A landscape with many valleys, sampled at points; each row gives a point and its height.
A ball rolls from a point to whichever of its 2 nearest points has the largest drop for the distance, and stops where none of them is lower. Distance is the straight distance between rows; heights are no part of it.
J940 (h 339): 1 -2 -5 5 3 1 -24 -1 -2 12 -42 3 8 -18 22 -4 -6 -15 -18 12 -8 9
J958 (h 635): 2 -3 -9 -1 -5 6 24 1 1 -5 27 -1 4 0 -19 6 -3 9 19 -11 7 -6
J925 (h 492): 10 9 -5 -12 0 9 -3 -10 4 3 -38 9 -7 2 26 -21 -8 -12 -8 10 14 17
J465 (h 506): 16 -18 -7 -5 -3 19 34 21 8 0 2 -24 20 -5 -8 23 -14 -16 22 -5 0 4
J790 (h 298): 7 9 0 -29 0 -5 5 11 6 -8 -11 -19 -7 3 13 0 8 -5 3 8 1 9
J664 (h 530): -8 3 -4 -29 7 -5 18 -26 6 -11 3 1 -28 15 -16 8 11 7 11 -4 -1 -25
J132 (h 175): -8 -18 -8 -8 -8 -9 -28 -11 -14 8 -5 -26 4 7 0 -4 22 11 -12 22 -19 -11
J426 (h 343): 11 12 10 -29 5 -13 1 22 13 -7 -11 -28 -7 2 18 6 6 -17 1 10 0 11
J913 (h 451): 16 -1 -15 -14 -7 32 23 15 0 -2 -20 -13 15 -9 5 8 -5 -16 19 7 0 18
J751 (h 360): 9 -2 -6 -35 -4 -3 14 -3 4 -9 -10 -20 -5 8 2 1 14 2 7 7 -2 -4
J304 (h 505): -5 -6 3 9 2 -13 -13 7 -6 5 7 -7 5 -5 3 5 9 7 -5 0 -4 -4
J752 (h 634): 8 -4 1 20 6 4 14 19 13 0 8 0 17 -17 -7 17 -23 -12 11 -15 2 6
J827 (h 594): 8 -12 -10 -8 -2 3 28 5 11 -5 7 -6 6 -4 -12 14 -10 -3 17 -12 6 -4
J629 (h 377): 0 7 -9 -13 2 1 20 -21 8 -10 10 20 -20 10 -19 -6 -6 9 7 -13 10 -6
J146 (h 562): 12 -6 -18 -17 -8 19 14 -26 4 -3 -31 13 -4 10 11 -21 -10 -2 1 4 15 6
J561 (h 437): -7 2 4 0 9 -17 20 -5 14 -11 17 9 -24 6 -23 17 -9 -1 1 -27 5 -19
J210 (h 97): 1 16 5 1 1 -3 -25 19 -13 4 -4 -14 8 -4 20 -9 14 2 -3 14 -9 13
J873 (h 60): 1 1 -5 13 -1 8 -17 -12 -8 12 -24 18 7 -1 16 -20 -6 2 -9 4 5 8
J95 (h 458): 1 9 -5 19 -3 14 2 -12 -6 2 13 28 2 5 -3 -25 -10 12 3 -5 17 13
J105 (h 554): -2 -4 -13 2 -17 24 -14 -5 -24 8 11 -2 14 8 3 -19 24 19 8 19 -9 6
J243 (h 541): -13 -3 10 6 4 -18 18 -1 1 -5 29 1 -15 8 -24 17 -1 2 5 -23 2 -26
J886 (h 612): -5 -5 -6 17 -15 24 -11 3 -22 8 22 2 20 1 3 -10 18 21 7 12 -7 8
J608 (h 227): 1 30 10 -5 7 -10 -19 20 -7 -2 12 -8 -2 2 17 -14 15 5 -2 13 3 21
J976 (h 733): -1 -2 19 12 9 -19 9 28 4 2 22 -13 6 -2 -13 18 -10 -6 2 -17 7 -4
J56 (h 370): -3 12 6 -12 0 -11 -12 1 -6 -5 20 -15 -9 15 2 -7 23 13 4 9 -4 -4
J774 (h 573): -5 8 2 -37 10 -11 24 -13 13 -17 4 -10 -31 15 -13 13 7 -3 8 -5 2 -16
J851 (h 427): 10 -3 -13 -5 -6 26 8 7 -5 4 -21 -7 15 -9 7 -1 -2 -6 12 5 -1 15
J62 (h 613): 15 -5 -4 -20 -4 6 24 -19 30 -18 -34 19 -16 8 6 -9 -17 -18 -11 0 13 5
J726 (h 766): 1 2 18 -4 12 -24 9 21 6 -3 18 -15 -4 5 -8 14 -3 -7 1 -13 7 -5
J786 (h 516): 0 1 4 -16 11 -16 19 -3 19 -16 5 2 -24 6 -13 15 -9 -8 0 -19 8 -9
J380 (h 449): -9 -9 -2 -16 -2 -9 -14 -20 -10 2 8 -11 -12 15 -5 -1 26 15 1 11 -12 -23
J669 (h 439): -8 -5 6 40 0 13 -22 9 -14 14 -2 3 27 -23 6 4 -5 1 -6 2 -13 9
J509 (h 357): -3 18 9 26 7 0 -26 7 -6 10 -11 17 10 -12 18 -14 -7 -1 -10 2 1 18
J291 (h 593): 14 9 6 -6 7 -6 2 1 28 -9 -31 19 -14 -3 18 -4 -22 -23 -17 -1 5 15
J775 (h 307): 0 27 11 -13 6 -12 -11 11 -5 -8 22 -13 -8 11 3 -10 19 10 4 10 -1 10
J697 (h 531): 6 -14 1 -18 2 -19 -5 -8 23 -4 -36 3 -18 -7 12 12 -3 -17 -24 -2 -3 -7
J668 (h 385): 3 -6 -10 14 -5 28 -6 4 -14 12 -27 -2 20 -15 7 -1 -5 -7 4 8 -9 12
J863 (h 542): 10 -24 -7 -9 -7 7 33 15 6 1 5 -25 15 1 -15 24 -9 -9 20 -9 3 -10
J137 (h 289): -3 15 -5 -4 10 2 18 -18 13 -17 16 31 -26 11 -24 -11 -15 3 -1 -19 11 -6
J352 (h 675): 6 -5 9 22 11 -9 16 27 15 3 17 -3 14 -11 -11 24 -26 -14 7 -20 7 0
J203 (h 473): -7 6 -8 -22 0 1 15 -27 0 -6 12 9 -22 16 -18 -1 10 15 17 -3 3 -18
J470 (h 527): -10 6 6 18 -6 -1 5 -5 -2 -4 47 20 -3 0 -17 0 -1 18 7 -14 9 -3
J148 (h 557): -3 8 1 -28 13 -13 19 -14 26 -22 -8 10 -36 9 -11 13 -5 -12 -8 -16 5 -7
J241 (h 468): 15 3 -10 -1 -2 37 27 19 3 -1 -7 -9 19 -12 -2 13 -17 -18 25 -1 1 25
J386 (h 336): 1 -6 -13 13 -4 27 -18 -7 -18 14 -41 4 16 -13 15 -14 -5 -10 -7 14 -6 12
J641 (h 558): -18 -9 4 -11 4 -16 -6 -20 -5 -1 9 -1 -24 14 -15 9 17 10 -3 -1 -9 -32
J57 (h 607): -9 -18 15 5 -5 -16 3 7 -10 6 22 -25 8 13 -19 14 8 6 -1 -4 -4 -26
J436 (h 626): -18 -2 13 2 3 -17 4 -9 -6 -1 30 -1 -19 13 -19 13 11 8 0 -11 -3 -31
J240 (h 532): 4 9 -3 16 2 6 3 -1 2 0 5 19 9 -5 -1 -11 -11 6 1 -7 11 12
J231 (h 165): -12 12 4 4 0 -4 -8 -15 -5 -2 27 22 -13 7 -7 -11 9 18 0 -3 6 1
J120 (h 362): -12 2 8 10 -5 -8 -8 -8 -7 1 35 13 -8 5 -8 0 12 18 3 -6 0 -9
J572 (h 456): 6 16 1 -11 0 5 -7 9 4 2 -39 5 1 -9 32 -11 -8 -23 -6 12 7 24
J861 (h 748): -9 -20 -3 14 -12 -4 9 -10 -9 5 31 0 6 1 -22 10 3 15 8 -6 -1 -26
J789 (h 597): -14 -28 0 24 -5 -4 -17 5 -15 15 4 -19 21 -10 -8 11 1 6 -12 8 -13 -11
J674 (h 381): 9 16 15 -20 9 -16 -6 27 14 -4 -18 -16 -9 -7 25 10 -1 -24 -9 10 2 17
J816 (h 247): 0 15 3 24 5 6 -19 -5 -10 11 -9 24 5 -3 18 -24 -9 4 -9 2 11 16
J351 (h 485): 5 -9 3 -22 5 -18 6 -7 17 -7 -22 -1 -16 0 5 12 1 -9 -9 -7 1 -7
J923 (h 563): -3 2 2 8 -3 2 10 11 -7 -2 35 -5 10 2 -12 2 7 13 15 -4 4 1
J804 (h 565): 12 -3 7 -8 5 -19 -7 -1 25 -4 -36 13 -17 -6 19 4 -12 -19 -25 -2 0 4
J860 (h 249): -1 -5 -9 12 0 8 -27 -10 -10 16 -36 9 10 -14 19 -14 -4 -3 -17 13 -7 9
J820 (h 353): -6 12 6 35 1 18 -13 16 -14 10 7 8 26 -19 6 -2 -3 0 6 0 -5 21
J467 (h 315): -10 -14 2 4 -5 -11 -27 0 -15 7 6 -26 9 5 0 -1 20 11 -15 18 -16 -11
J19 (h 587): 15 -8 -14 -11 -6 14 23 -27 15 -10 -30 21 -7 12 2 -20 -23 -5 -4 -2 13 0
J562 (h 463): -2 -7 -13 -12 -10 8 -13 -15 -17 6 -1 -3 3 10 5 -15 22 19 2 16 -7 -4
J298 (h 493): -4 1 4 2 -6 -3 2 4 -11 -1 34 -15 7 12 -9 1 17 16 13 3 -4 -10
J571 (h 524): 7 -1 -11 -24 -7 13 1 -13 0 2 -38 2 -3 3 22 -19 2 -5 -4 11 10 10
J345 (h 415): -6 -12 7 3 2 -15 -18 9 -8 7 5 -23 10 2 2 6 12 4 -12 7 -9 -11
J228 (h 428): -5 10 8 -4 -5 -4 -11 -2 -8 -6 35 -18 -4 22 -6 -6 28 17 8 11 -10 -12
J432 (h 417): 6 22 10 -15 6 -12 -17 20 11 -1 -30 -3 -7 -12 31 0 -3 -24 -11 11 2 23
J822 (h 285): -2 16 5 27 1 23 -19 16 -22 12 -10 2 22 -17 15 -6 1 -7 6 9 -10 26
J937 (h 533): -14 -29 5 13 -9 -8 -11 4 -16 12 14 -29 18 3 -18 10 5 7 -10 8 -10 -22
J908 (h 620): -7 1 -3 22 -9 3 8 -15 1 -4 34 30 -4 0 -18 -4 -6 17 5 -16 7 -9
J20 (h 585): 7 3 -2 13 4 5 5 10 6 2 -2 6 13 -13 0 4 -12 -4 5 -7 2 10
J387 (h 320): -3 6 2 12 10 -17 15 -4 21 -19 12 24 -22 4 -22 9 -19 -2 -9 -29 3 -13
J55 (h 445): -4 8 9 21 8 -10 -32 10 -4 11 -16 8 11 -19 19 -3 -4 -4 -17 1 -5 11
J766 (h 356): -4 9 -5 7 -4 8 -4 -21 -9 3 17 26 -7 10 -2 -22 3 18 3 1 15 6
J456 (h 420): 3 -9 -4 -31 0 -10 6 -11 8 -3 -15 -11 -13 5 3 5 11 1 -3 3 -1 -9
J906 (h 484): 17 -5 -7 2 0 30 30 28 4 -3 1 -19 22 -11 -9 22 -15 -18 27 -3 -3 16
J374 (h 349): -5 -13 -9 -16 -10 0 -16 -20 -14 5 4 -16 0 13 -4 -6 26 18 0 21 -15 -16
J14 (h 614): 17 2 0 -5 -1 6 19 -8 24 -12 -36 23 -8 4 14 -15 -29 -25 -12 3 10 12
J939 (h 402): 3 6 6 6 7 -6 -19 11 5 9 -31 3 6 -19 22 2 -11 -18 -13 3 -6 14
J516 (h 203): -2 14 4 13 2 8 -29 20 -19 9 -14 -10 15 -14 21 -7 10 -5 -4 16 -14 17
J563 (h 709): 1 -9 -9 20 -8 6 3 -18 0 2 13 30 4 0 -11 -8 -8 16 0 -10 5 -11
J362 (h 183): -3 16 2 3 13 -11 10 -10 18 -19 12 35 -27 9 -18 -9 -18 -1 -16 -22 7 -2
J899 (h 525): -12 -19 4 33 0 0 -20 9 -12 17 0 -12 23 -21 -1 12 -3 2 -12 4 -14 -1
J666 (h 592): -3 -4 -2 12 -3 4 -13 7 -12 6 10 -4 16 -6 3 -3 12 13 1 9 -5 2
J897 (h 678): -8 -20 0 2 -10 -7 18 -4 -10 6 29 -16 3 9 -26 15 3 9 13 -9 -2 -33

Call two points neighbours if one is among the 2 nearest of the other. Go from one point of each pair to the other, from neighbour to neighbour, staying as low as possible. Name the highest point that can't be avoided.
J561, J132 => J436
J937, J873 => J958
J210, J937 => J789

For each start below, name the point where the ball stops.
J19 => J790
J976 => J231
J666 => J132
J465 => J860
J14 => J790
J664 => J362
J789 => J210
J958 => J210
